Points on a hilly landscape, in no order, each with its height.
From any point a climber steps to the highest of the 2 points nearest to it. It stops when none of these is higher. Distance is the straight distance between rows; heights are no part of it.
Z_346: [144 136 113 141 117 176  98 140 123 146 156  93  95  77  79 136 162  61
 122 129]  h=727
Z_537: [133 118  98  60 138  57  98 143 122 124  81 140  92 149 126 141 165 158
  86  78]  h=3
Z_292: [113 143 116 180 173 106 124 157 103 148 162 102 128  71  83 126 118 122
 119 138]  h=72
Z_149: [ 76 132 100 115 139  78 140 148 117 120 120  85 196 110 172 122  79 130
 129 103]  h=364
Z_308: [106 103 151 129 144 131 143 125 108 125 133  77 145 110 105 115 114  94
 150  75]  h=107
Z_573: [130  96 122  63 143  70 105 109 122 112  73 122  89 178 108 128 154 141
 105 113]  h=13
Z_662: [129 105 111 109 111  61 131  84 112 107 106 179 162 132 125 101 131 101
 165 142]  h=663
Z_20: [113 110 105 143  99 109 127 105 129 133 132  84 209  92 182 133  94 108
 167 106]  h=758
Z_670: [166 114 131 119 102 144 122  89 153 105 117 151  96 160  86 140 148 105
 125 198]  h=469
Z_614: [152  92 126 109 102  79 128  66 122 103 107 169 140 165 111 133 127 109
 154 175]  h=630
Z_106: [138 142  85 125 107 101  93 103 138 129 122  92 182 109 180 136 133 136
 156 104]  h=786
Z_728: [108 164  83 134 168  60  75 137 102 111  97 126 168  85 106 117 154 140
 165 101]  h=265
Z_480: [153 208 136 128  74 134 109 153 152 164 136 203 100  94 194 156 155 142
 124 102]  h=659
Z_641: [109 184 136 153 167 125 146 168 119 145 135 124 118 110 137  86 124 151
 130  92]  h=202
Z_919: [104 186 102 165 169 115  98 154 124 133 131  90 161  91 154 130 130 181
 153  98]  h=228
Z_365: [135 124 163 156  84 182 155  96 144 107 166 156 127 146  94 115 118  98
 166 193]  h=516
Z_534: [127 149 144 121 185 168 131 167 136 151 120  85  82 164 144 126 128 177
  67  89]  h=135
Z_985: [143 110 140 130 116 168 159 116 136 161 146 108 127 133 130 120 125  76
 116 114]  h=637
Z_700: [140 155  74 124 156  55  75 137 104 117 103 146 131 100 103 141 166 150
 125 129]  h=292
Z_420: [108 183 131 142 139 117  99 126 130  77  99 136 150 150 134  91 153 195
 176  99]  h=455
Z_804: [153 117  97 132 117 189  76  85 156 118 136  76 149 158 136 173 115 138
 114 180]  h=652
Z_546: [111 189 105 148 168 106 128 173 133 154 125 122 144  99 180 123 123 162
 116  90]  h=216
Z_502: [122  91 170 118 133 177 197 110 116 176 131 103 135 143 148  90 110  78
 110  85]  h=613
Z_787: [107 116 126 172 181 118 135 144 104  91 139 105 139 124  94 128  83 171
 139 134]  h=48
Z_882: [160  92 112 135 138 100 134 122 130 144 146 168  95 119  90 155 110 110
  98 205]  h=603
Z_647: [ 84 153 121 122 132 123 127 144 130 130 121  59 181 132 202 114  92 147
 153  75]  h=373
Z_488: [119 128 151  71  80 123 176  96 145 159 110 132 146 164 199  81 136  82
 127  76]  h=577
Z_168: [149 126  64 125 120  77  94 115 117 141 114 116 174  86 140 143 143  94
 138 118]  h=746
Z_450: [ 88 130 149 145 175 147 136 154 101 116 129  54 135 124 110 119 102 142
 136  70]  h=117
Z_109: [123 154 155 115 180 134 162 178 131 140 125 137  70 152 148 113 128 195
  79  86]  h=145
Z_601: [126 159 143 118 130 145 137 144 138 165 114  87 121 151 207  94 124 156
 137  68]  h=389
Z_37: [103 179 147 163 168 137 151 168 118 122 147 165 100 120 109  98 111 166
 121 147]  h=183
Z_667: [172 113 124 115 104 168 138 147 167 158 155 143 109 147 156 177  96 130
  65 171]  h=636
Z_982: [129 136 125 170 149 161 113 152 143  99 148  93 135 122  82 161  90 159
 130 198]  h=33
Z_840: [152  95 136 118 167 173 152 148 143 172 125  92  88 156 126 151 100 128
  47 129]  h=670
Z_524: [126 110 143 166 166 143 155 145 129 109 143  95 125 147 101 148  73 179
 120 179]  h=40
Z_489: [ 99 183 156 116 142 141 113 136 119  79 100 118 117 174 127  73 161 181
 172  64]  h=425
Z_634: [ 86  69 185  87 130 182 189 119  91 150 122  94 129 165 122  83 105  73
 126  71]  h=598
Z_299: [166 137 116  96  86 107 132 119 133 153 126 176 110 129 142 128 173 112
 107 126]  h=325
Z_707: [157 111 129 108 152 171 125 120 148 144 124 104 104 184 126 147 133 142
  79 153]  h=700
Z_382: [138 115 108 116 110  82 126 103 118 130 123 133 154 103 134 111 141  86
 137 117]  h=706
Z_482: [164 139 132 101  92  92 145 136 127 139 141 219 113 125 151 188 124 147
  87 125]  h=681
Z_899: [153  80 125 125 133 106 162 139 125 172 150 157 106 108 119 165 111  99
  75 166]  h=628
Z_888: [152  83 122 117 140 151 143 152 144 178 150 115  92 125 126 178 108 104
  42 154]  h=648
Z_279: [128 183 108 142 139 104  85 127 121  91 104 152 127 135 102 110 179 184
 180 138]  h=491
Z_922: [131 155 104 138 116 162  46 129 126  84 128  97 101 103  67 149 196 130
 162 154]  h=590
Z_490: [102 139 107 186 181  77 110 141 107 108 136 121 153  92  83 143 104 155
 144 151]  h=59
Z_803: [ 83 138 134 184 156  98 123 144  95 103 156 161 161  89  88 113  92 132
 165 137]  h=47
Z_235: [157 159 146 121  80 125 149 139 146 165 155 214 115 101 178 160 144 123
 106 125]  h=655
Z_491: [130 162 107 152  99 132  51 114 132  78 123 120 134 129  94 141 184 156
 184 143]  h=538
Z_5: [137 128 148 135 117 128 163 129 108 160 161 182 104  99  91 100 137  74
  99 144]  h=243
Z_244: [102 159 101 137 151  98  91 142 117 101 117  87 149 106 123 122 140 144
 159  92]  h=242
Z_876: [149  86 136 111 114  94 166  87 128 113 126 181 140 175 137 112  98 142
 128 172]  h=604
Z_430: [151 132 139 124 116 144  97  97 136  97 115 121 105 162  74 128 162 145
 143 155]  h=437
Z_214: [153 151 100 118 116 150  92 150 141 143 142 119  91  99 103 140 179  94
 103 154]  h=658
Z_290: [161 144  81 116  93 154  69 130 148 130 142 116 119 107 130 168 149 103
 127 189]  h=602
Z_360: [130 119 139 100  66 106 156  87 137 146 127 150 167 131 188  91 140  68
 162  94]  h=560
Z_942: [ 81  50 137 166 103 152 121 118 157  73 119 116 186 107 158 157  90 127
 176  99]  h=719
Z_387: [146 130 122 134 123  93 131 136 111 141 141 190 110  94  93 132 161  98
 125 154]  h=262
Z_19: [153 103 122 117 124 119 144 104 151 107 112 142 133 189 133 140 100 173
 126 187]  h=585
Z_564: [ 82  97 139 133 100 139 135 123 136  96 126  94 199 116 177 133  89 128
 181  84]  h=739
Z_181: [127 141 146 135 152 134 165 140 121 120 132 175 100 163 123  98 118 177
 117 154]  h=168
Z_36: [156 108 128  92  84  94 141 115 133 167 122 173 142 113 189 146 151 105
 103  90]  h=341
Z_35: [ 67  36 185 115 103 158 157  96 112  84 106 129 150 150 112 114  82 106
 169  99]  h=575
Z_719: [112  58 140 165 123 134 128 112 138  90 136 101 169 124 120 168  74 135
 168 142]  h=698
Z_83: [171 115 136  90  87 134 133 142 150 162 145 187  90 131 143 189 131 118
  60 150]  h=656
Z_671: [131  91 114  93  99  74 167 122 129 157 131 146 165 129 196 133 105  94
 107 107]  h=349
Z_207: [160 130 116  89 127 103  76  99 125  97  83 147  80 170  90 130 188 154
 136 164]  h=403
Z_192: [147 144 150 117  93 119 133 140 129 141 138 221  69 124  87 112 174 106
 122 167]  h=284
Z_594: [114 128 173 108  96 168 172 109 125 174 119 114 140 140 170  62 127  76
 154  71]  h=595
Z_273: [141 104 117 110 163  98 126 115 123 118 102 118  99 163  91 122 126 139
 107 132]  h=24
Z_755: [100 171 147 104 132 138 125 128 138 115  91  82 126 177 170  90 149 167
 154  60]  h=402
Z_855: [128 116 128 151 175 175 156 155 122 174 155  60 124  99 134 139 103 106
  89 114]  h=92
Z_541: [156 116 107 118 128  91 128 129 137 128 124 168 112 143 124 144 118 160
 117 187]  h=573
Z_784: [154 153  94 108 149  89  87 153 113 124  98 158  84 111  97 153 187 148
 106 137]  h=324
Z_959: [123 129 104 166 177 146 123 151 124 139 151  58 132  80 118 149 112 131
 110 129]  h=84
Z_912: [124  82 119 150 188 104 111 129 108 103 113  90 106 133  77 135  98 154
 118 154]  h=37
Z_260: [156 132 157  95  90 128 141 110 137 136 126 203  79 159 116 113 186 112
 107 131]  h=304
Z_409: [ 74 141 165 187 131 126 142 143 107  79 133 177 174 106 119 105  87 147
 185 119]  h=38
Z_42: [160 141  95 123 106 154  88 105 156 120 126 106 140 148 142 147 159 136
 134 172]  h=622
Z_8: [145 207 124 129  80 161 108 160 160 186 142 160  87  82 181 127 171 102
 129 101]  h=701
Z_141: [129 176 151 134 160 124 158 183 129 124 125 185  71 158 155 105 117 206
  95 124]  h=155
Z_507: [121 150 136  93  90  82 144  91 122 152 117 196 159 113 166  84 153  72
 150  91]  h=539
Z_657: [132 136 111 174 128 140 118 126 143 110 147 101 159 119 146 157  89 156
 145 174]  h=26
Z_694: [133 124 142 148 115 172 132 117 121 128 156  97 130 104  89 135 142  80
 135 124]  h=673
Z_448: [103 148 133 140 191 165 150 172 127 140 125  60 128 137 152 124 101 172
 108  96]  h=126
Z_193: [155 156 105 108 114 123  81 136 134 108 120 168  77 135  85 142 195 138
 122 168]  h=363
Z_814: [123  92 172 155 106 152 144  93 112  91 152 159 126 127  56 120 113  96
 165 175]  h=537
Z_554: [ 83 118 114  97 111  65 154 121 134 141 123 125 189 123 177 100  98 112
 133 105]  h=356
Z_443: [103  61 171 148 120 146 153  95 108  88 132 138 142 124  89 124  96 112
 160 124]  h=559
Z_861: [110 145 142 151 125 162 153 130 149 148 116  65 158 138 208 115  92 155
 147 102]  h=380
Z_505: [116 103 128 133 160 139 147 136 107 166 139  69 135  89 123 116 120  82
 106  82]  h=99
Z_227: [150 127 129 122  64 175 110  89 154 107 147 146 126 156  93 139 142  98
 159 201]  h=494
Z_426: [149 127 105 114 155 196 105 105 161 123 105  73 126 187 130 160 113 165
  81 165]  h=675
Z_417: [ 58  38 183  96 128 175 184 115  88 108 111 104 145 149  97  98  84  78
 139  79]  h=586
Z_234: [142 138 159 142 117 145 173 145 131 169 162 179 110 112 147 109 118 101
 107 151]  h=231
Z_980: [122 143 115 153 131 164  70 137 111 108 145  86 105  79  53 142 180  84
 149 139]  h=657

For each start below, name the point where the climber stops.
Z_299 | Z_346
Z_19 | Z_106
Z_855 | Z_346

Two climbers start at each pair of points below. Name the first point that both come to, or write -.
Z_814, Z_387 | Z_346
Z_5, Z_37 | Z_346
Z_641, Z_601 | Z_346
